A landscape with many valleys, sampled at points; each row gives a point and its height.
From any point a ball rolls to the lowest of the 2 points nearest to it. It stops when none of these is lower. Distance is the straight distance between rows; heights are no part of it.
K375 (h 1.00): [ 70 151  93 149 179 154 114  88 137 144 193 105 160 176 109 123 122  96
 164  82 169 135]
K201 (h 1.66): [136 137 160 109 114 137 135 163 131 143 108 143 107  97 137 121 111  89
 110 121  86 133]
K82 (h 2.62): [175  94 152 135 126 126 134 169 102 130 150 160  79 145 164  89 107 192
 143 125 115 127]
K796 (h 5.65): [125 131 122 140 103 147 114  82 119 129 133 112 136 100 131 104 126 163
 178 136 146  59]
K80 (h 6.98): [119 121  73 124 128 123 131 150 125 113 113  95 127 169 118 157 155  83
 116 170  92 117]
K359 (h 6.12): [115 121  96 166 190 125 110 101  95 139 174 102 113 148 172 158  95 123
 128 133 129 110]
K485 (h 3.57): [128 164 111 154 133 151  98  95 132 117 150 127 121 136 102 104 137 193
 139  95 230  86]
K183 (h 2.28): [100 190 152 170 193 128 113 109 107 119 156  94 123 131 104 148 103 122
 138 106 142 154]
K647 (h 5.00): [118 128 122 101 109 136 103 167  91 157 107 170  66 104 140  87 113 108
  91 136 138  86]
K83 (h 1.42): [ 90 189 161 154 123 127 154 147 148 183 124 109 160  57 138 156 157  93
  76  94 123 100]
K731 (h 5.84): [143 144 128 135 167  99 145 127 121 124 119 145 134  78 160 149 114 136
  51 131 132 140]
K244 (h 6.41): [ 96 121  69 163 190 115 107 119 117 110 186 115 122 174 140 160 113 168
 135 116 165 139]
K736 (h 3.26): [159  97 114 146 159 113 107 133 103 105 145 126  82 151 156 126 117 206
 148 149 132 132]
K175 (h 5.38): [152  90 125  46  72 131 144 130 102 149 153 196 113 102  84  45 127  68
  93 137  89 143]
K365 (h 5.75): [159 118 120 109 134 113 141  66 109  93  89 101 144 133 142 165 118 126
 141 167  92 153]
K610 (h 6.28): [176 107 130  84 103 116 159 139 129 120  93 120 146 146 111 147 132  71
 123 165  66 169]
K585 (h 0.83): [102 156 155 127 140 109 155 174 154 168 117  96 160  90 126 191 132  73
  85 105  96 142]
K451 (h 1.20): [134 177 143 133  74 164 135 153 111 166  98 152 114  79 144 100 148 114
  90 111 177  76]
K299 (h 2.63): [140  76 132  84  94 120 114 149 139 113  65 158 110 129 144 114 141 145
 120 142 130 129]
K73 (h 2.45): [137 132 173 126 114 112 179 155 145 176 152 151 154  76 139 112 151  95
  87 130  54 110]
K474 (h 6.53): [ 82 129  98 142 164 101 119 105 148  87 122 110 156 134 123 161 147 162
 139 129 111 161]
K394 (h 6.97): [140  76 115 116  97 128 133 181 147 116 125 126 130 179 128 117 150 138
 178 173  79 121]
K543 (h 6.70): [ 82 120  85 141 201 123 106  75 116 102 189 150 136 140 127 145  91 205
 137 104 187 171]
K323 (h 5.82): [103 150  93 146 153 128  99 123 113 139 133 104 115  98 150 160 115 101
 112 138 136  96]
K407 (h 2.30): [164 147 158 137 115 128 146 150 124 121 117 117 117 133 107 105 129 102
 134 145  84 111]
K295 (h 5.39): [131 109 132 138 130 142 114  65 115 114 150 124 132 113 158 143  94 176
 186 109 149 108]
K800 (h 4.82): [ 91  89  82 124 135 126 107  72 137 102 164 124 163 190 117 153 126 209
 203 106 142 172]
K963 (h 2.99): [175  79 162 150 128  85 104 125 116  85  73 139  71 187 112 125 140 216
 119 163 179 170]
K121 (h 3.35): [147 160 130 163 156 136 153 105 138 136 163  97 157 136 125 133 131  90
 136 112 124  99]
K589 (h 2.46): [171  78 134 151 114  99 108 126 113  79  88 113 100 208  99 126 152 184
 160 159 132 147]
K400 (h 4.48): [194  91 131 114 139 129 107 159  95  95  96 148  64 170 148 129  92 149
 107 148 177 158]
K363 (h 6.27): [166 100 130 131  77 154 109 146 106 137 135 145  90 120 141  91 115 182
 163 126 152  66]
K900 (h 2.32): [105 124 166 136 111 135 139 143 136 140 132 124 138  86 171 136 118 126
 155 111  90 116]
K426 (h 2.98): [111 157 107 164 134 126 136 116 147 121 146  90 155 147  88 129 162 112
 158 140 106  95]
K974 (h 6.13): [144 112 164  97 104 134 178 169 147 188 140 115 158 118 109 149 126  25
  94 129  65 128]
K583 (h 3.80): [127  70 128  49  82 107 120 164 138 122 108 197  99 129  91  61 140  95
  71 137 114 182]
K846 (h 1.87): [141 106 129 150 127 118 134 108 107  69  94  92 126 211 110 161 149 161
 170 146 105 200]
K624 (h 5.67): [157 116 137  68  79 128 166 158 131 163 144 171 126 128  82  84 138  47
  95 157  69 124]
K31 (h 3.82): [179  85 120 107 130 105 118  95 113  92  73 150 120 120 166 143 111 188
 100 168 161 140]
K903 (h 2.56): [172 144 130  98  79 144 152 176 127 164 105 159 108 119 102  71 146  75
  63 113 132  99]
K60 (h 1.50): [129 115 143  47  75 122 147 157 148 164 105 181 140  72 116 105 121  64
  59 108 122 150]
K136 (h 0.01): [123 129 148 138 148 133 140 161 143 149 146  98 141 120 174 172 107  64
 113  97 103 142]
K818 (h 3.25): [ 88 160 106 133 197 142 100  62 119 120 165 168 124 183  60 111  94 187
 167 108 202 172]
K37 (h 5.11): [104  86  93 143 140 137 119  66 134 118 189 117 158 138 156 146 115 188
 203 118 115 130]
K279 (h 3.10): [149 169 182 160 145 143 137  92  95 144 141 124 122  82 154 137  95 103
 132 105 125  98]
K4 (h 2.79): [ 98 160 138 162 114 160 124 150 128 196 158  80 124  91 142 126 145  51
 122 125 124  65]
K132 (h 2.76): [142 164 171 154 112 131 171 137 145 158 144 109 159  95 108 117 155  87
 129 125  69  95]
K168 (h 5.14): [108 137  92 120 112 132  97 193 137 141  76 111 101 128 128 133 151 105
  93 138 170 111]
K773 (h 1.75): [ 84  91 139  83  72 135 107 174 157 126  69 146 116 105 127 124 148 107
 142 167  99 126]
K223 (h 1.77): [ 39 141  73 117 180 157 106  76 125 142 171 129 156 204  71 126 126 125
 179 102 152 162]
K51 (h 3.83): [124 174 111 160 195 128 126  51 113 108 181 142 143 147  82 110 119 179
 143 118 172 149]
K433 (h 5.01): [134  78 124  64  95 136 115 150  86 150 141 204  71 111 128  49 108  94
 105 147  97 142]
K213 (h 4.26): [ 76 150  76 150 162 137 112  98 122 116 145  78 153 179  95 180 141  77
 147 118 124 145]
K901 (h 5.51): [176 143 154 103 144 108 143 155 126 112  82 147 122 110 146 153  99 113
  73 129 142 164]
K918 (h 6.32): [115 133  91 151 172  96 145 100 155 119 156  99 178 146 147 170 139 126
  98 121 115 145]
K338 (h 6.04): [120 133 116 122 119 134 102  66 125  83 101  95 146 133 107 152 124 137
 172 149 120 120]
K898 (h 1.68): [ 86 169 116 174 199 121 125  94 129 120 193 106 154 175  98 142 124 120
 147  94 129 170]
K306 (h 2.73): [177  92 140  79 107 131 156 188 145 132 122 158 122 144 150  96 111  96
  99 116 114 168]
K653 (h 5.44): [127 144 121 128 140 136 112 130  91 149 112 143  87  67 178 128  92 115
  85 134 156  89]
K199 (h 3.21): [173 111 146  83  91 134 131 170 122 131 103 182  82 144  94  66 130  92
  83 126 126 160]
K215 (h 2.89): [127 184 174 159 164 137 116  99 100 108 141 124 112  95 145 142  90 144
 138  97 170 138]
K480 (h 6.29): [116 138 139 122 104 125 107 101 130 103  75 129 129  85 123 147 136 149
 140 144 125 117]
K79 (h 2.57): [ 75 169 109 151 177 150  87  89 104 108 158 117 115 192  64 129 116 148
 175 106 175 161]
K815 (h 1.45): [118  78 126 102 109 120 160 156 153 157 151 160 143 101 183 111 131  94
 130 163  58 116]
K336 (h 3.93): [ 71 153 112 161 172 133 136 108 154 165 173  64 182 155  90 164 148  55
 137 115 117 138]
K518 (h 1.30): [122 123 134 144 136 130 144  95 141  81 140 100 168 198 112 150 139 155
 194 106  97 180]
K425 (h 4.21): [ 92 197 138 176 184 132 134  74 132 137 198 141 149 120 101  98 128 161
 123  85 166 120]
K880 (h 3.09): [ 99 114 114 114  88 161 114 121 144 131 119  95 144 109 136 141 141  86
 179 164 110  87]
K941 (h 0.72): [104 111 166  69  71 130 120 172 131 147  95 172  94  90  97 102 125  74
 114 142  82 142]
K534 (h 4.03): [168 139 129 141 161 115 122  83 101  81 109 142 115 104 146 144 108 199
 100 155 172 140]
K135 (h 2.53): [ 88 201 136 164 131 139 127 120 149 141 144  99 152 106  82 118 164 116
 141 100 134  96]
K797 (h 1.07): [162 137 147 146 167 125 139 155 118 112 136 110 116 149 167 157  87 114
 120 109 117 164]
K932 (h 1.94): [125 145 119  98  78 141 145 187 129 190 114 139 127  84 143 101 148  67
  66 110 157  85]
K75 (h 1.90): [126 166 147 142 145  97 158 128 162 117 130  98 175 122  96 160 155 124
 107 133  76 149]
K143 (h 5.92): [137 122 151  97  71 157 172 198 158 170 137 138 140 116 111 100 147  55
 128 133  84 105]
K994 (h 4.70): [136 124 118 132 135 128 105 120 134  87 102 108 117 154 142 159 113 152
 123 118 190 135]
K44 (h 5.13): [ 63 107  78 113 177 126  96  41 118 105 144 149 147 185  86 150 121 195
 181 120 155 189]
K436 (h 4.49): [157 100 115 101 140 117 109 166  76 135 127 163  73 128 145  81  98 117
 107 156 104 129]
K153 (h 3.01): [ 99 199 138 157 121 160 112 100 141 130 137 117 141 121  71  96 153 153
 156  89 192  96]
K455 (h 6.75): [118 104  92 137 131 105 131 144 146  98 125 103 151 167 127 147 162 148
 147 152  84 140]
K699 (h 6.54): [150 106 109 152 116 138 127 141 113 124 171 118 110 150 151 113 115 159
 184 127 117  81]
K961 (h 3.27): [140 119 118 116 100 113 143 166 169 125  92 140 148 121 136 118 154 134
  93 130 139 120]
K925 (h 0.68): [125  81 119  62  93 123 155 154 148 162 120 165 146  88 159 121 117  69
  99 132  90 133]
K191 (h 3.68): [111 169 120 154 161 131 146  82 172 141 156  73 204 133 106 157 149  77
 116  93 149 129]
K558 (h 5.06): [186  98 160  86 128 124 137 151 114 111  76 177  90 130 150 112  92 143
  81 127 160 184]
K475 (h 1.96): [ 78 194 130 157 118 134 121 133 143 163 121 105 140  58 133 128 163 128
 101 106 167  87]
K314 (h 1.93): [166 103 154 127 131 127 148 173 124 131 143 145 112 136 184 114  92 130
 141 109 105 150]
K702 (h 2.74): [135 140 157 166 133 121 160 102 111 142 155 143 141  78 166 111 126 137
 131 126  88  95]
K868 (h 3.54): [157 119 143 157 166  98 107  92 103  68 101 143  98 156 106 155 120 215
 109 162 204 169]
K202 (h 6.30): [163 120 132 108 122 102 171 124 143 161 110 106 160 126  94 159 135  54
  95 158  57 124]
K358 (h 5.37): [141 150 136 123 108 120 144 141  92 152 125 186  81  77 135  80 125 124
  75 142  99  81]
K500 (h 6.01): [153 116 124 134  88 141 112 142 128 119  95 131 113 137 108  90 161 165
 144 140 147  75]
K538 (h 2.04): [125 117 141 112 113 100 161 155 148 140 122 144 148  90 136 132 153 121
 117 163  38 123]
K440 (h 2.11): [138  89 157 134 109 126 108 141 132 103 117 141 118 128 161 124 111 206
 173 101 151 142]
K381 (h 3.75): [127 147 132 137  98 146 139 172 162 139 128 103 143 117 151 125 148 101
 118 108 154 105]
K287 (h 5.69): [132 141 126 141  99 130 141 171 125 146 134 160 108 102 132  84 162 154
 121 138 108  68]
K377 (h 5.47): [174  99 112 126 138 131 131  67 103  85 119 100 145 163 164 169  97 154
 158 142 142 158]
K860 (h 6.03): [209 107 133  98 112 113 152 103 118  98  87 131 140 144 133 118 138 130
 129 160  83 168]
K209 (h 6.52): [136 146 176 121 127  92 109 121 123  85  62 135 101 109 105 145 137 169
 123 151 116 157]
K586 (h 4.64): [128 128 121 121  96 157  90 161 122 143  76 128  88 107 156 123 124 129
 116 117 203 100]
K144 (h 1.44): [ 98 107 137 155 117 138 115 146 158 114 161 121 139 144 149 125 125 201
 197  90 129 142]
K186 (h 1.43): [138 168 173 131 142  94 165 143 131 150 108 116 138  87 104 165 125 104
  90 139  61 150]
K621 (h 5.12): [142 140 119 148 170 140 124  90 121  83 136 109 139 175 133 162 102 138
 150  99 169 166]
K909 (h 2.43): [113 130 154 129  99 158 145 156 144 224 145  97 163  88 153 142 144  25
  98 130 110  74]
K159 (h 3.29): [161  74 120 100 110  93 112 111 132  82  44 129 115 150 142 149 142 158
 113 163 131 164]
K915 (h 2.05): [109  95 142 118 113 143 159 143 158 174 150 120 173  92 176 148 138  52
 128 139  84  95]
K62 (h 5.56): [123 116 127  99  83 121  97 189 128 139  58 152  80 115  98 101 163 103
  77 163 143 111]
K5 (h 0.66): [ 78 120 126 143 121 140 132 128 156 103 155  89 162 161 137 156 128 134
 195  95 114 159]
K975 (h 4.19): [134 143 127 156 156 112 126  69 128  96 156 141 139 140  86 102 134 226
 158 125 147 141]
K879 (h 4.12): [128 162 111 154 104 162  99 134 117 146 129 118 106 102 145 114 133 160
 132 113 209  66]
K16 (h 2.55): [ 96 101 135  93  88 165 129 152 144 170 116 112 129 100 158 139 124  46
 148 154 104  96]
K519 (h 4.22): [146 130 119 150 122 136 125 170 156 121 131 117 127 151 159 128 126 158
 125  92 180 120]
K385 (h 4.51): [119  95 118 148 135 106  98  90 141  92 140 123 131 172  94 128 147 241
 175 118 159 163]
K679 (h 6.11): [130 149 106 152 181  99 132  91 132 110 155 130 150 113 136 154 124 161
  94 120 155 120]
K413 (h 5.91): [ 69 151 104 155 141 141  99  86 123 140 163 125 125 101 123 110 128 158
 165 123 160  80]
K566 (h 3.87): [158 103 109 115 127 128 104 152  89 113 115 120  77 163 150 127 101 138
 145 145 138 123]

For each start below, name the point where the ball stops.
K679 => K136
K480 => K299
K860 => K299

Call two points neighbours if one is among the 2 nearest of the other. Go from one point of each pair to the other, from neighbour to neighbour, staying as low as possible. Name the highest point that can't be avoided.
K375 / K925 => K279
K451 / K135 => K199
K925 / K941 => K60
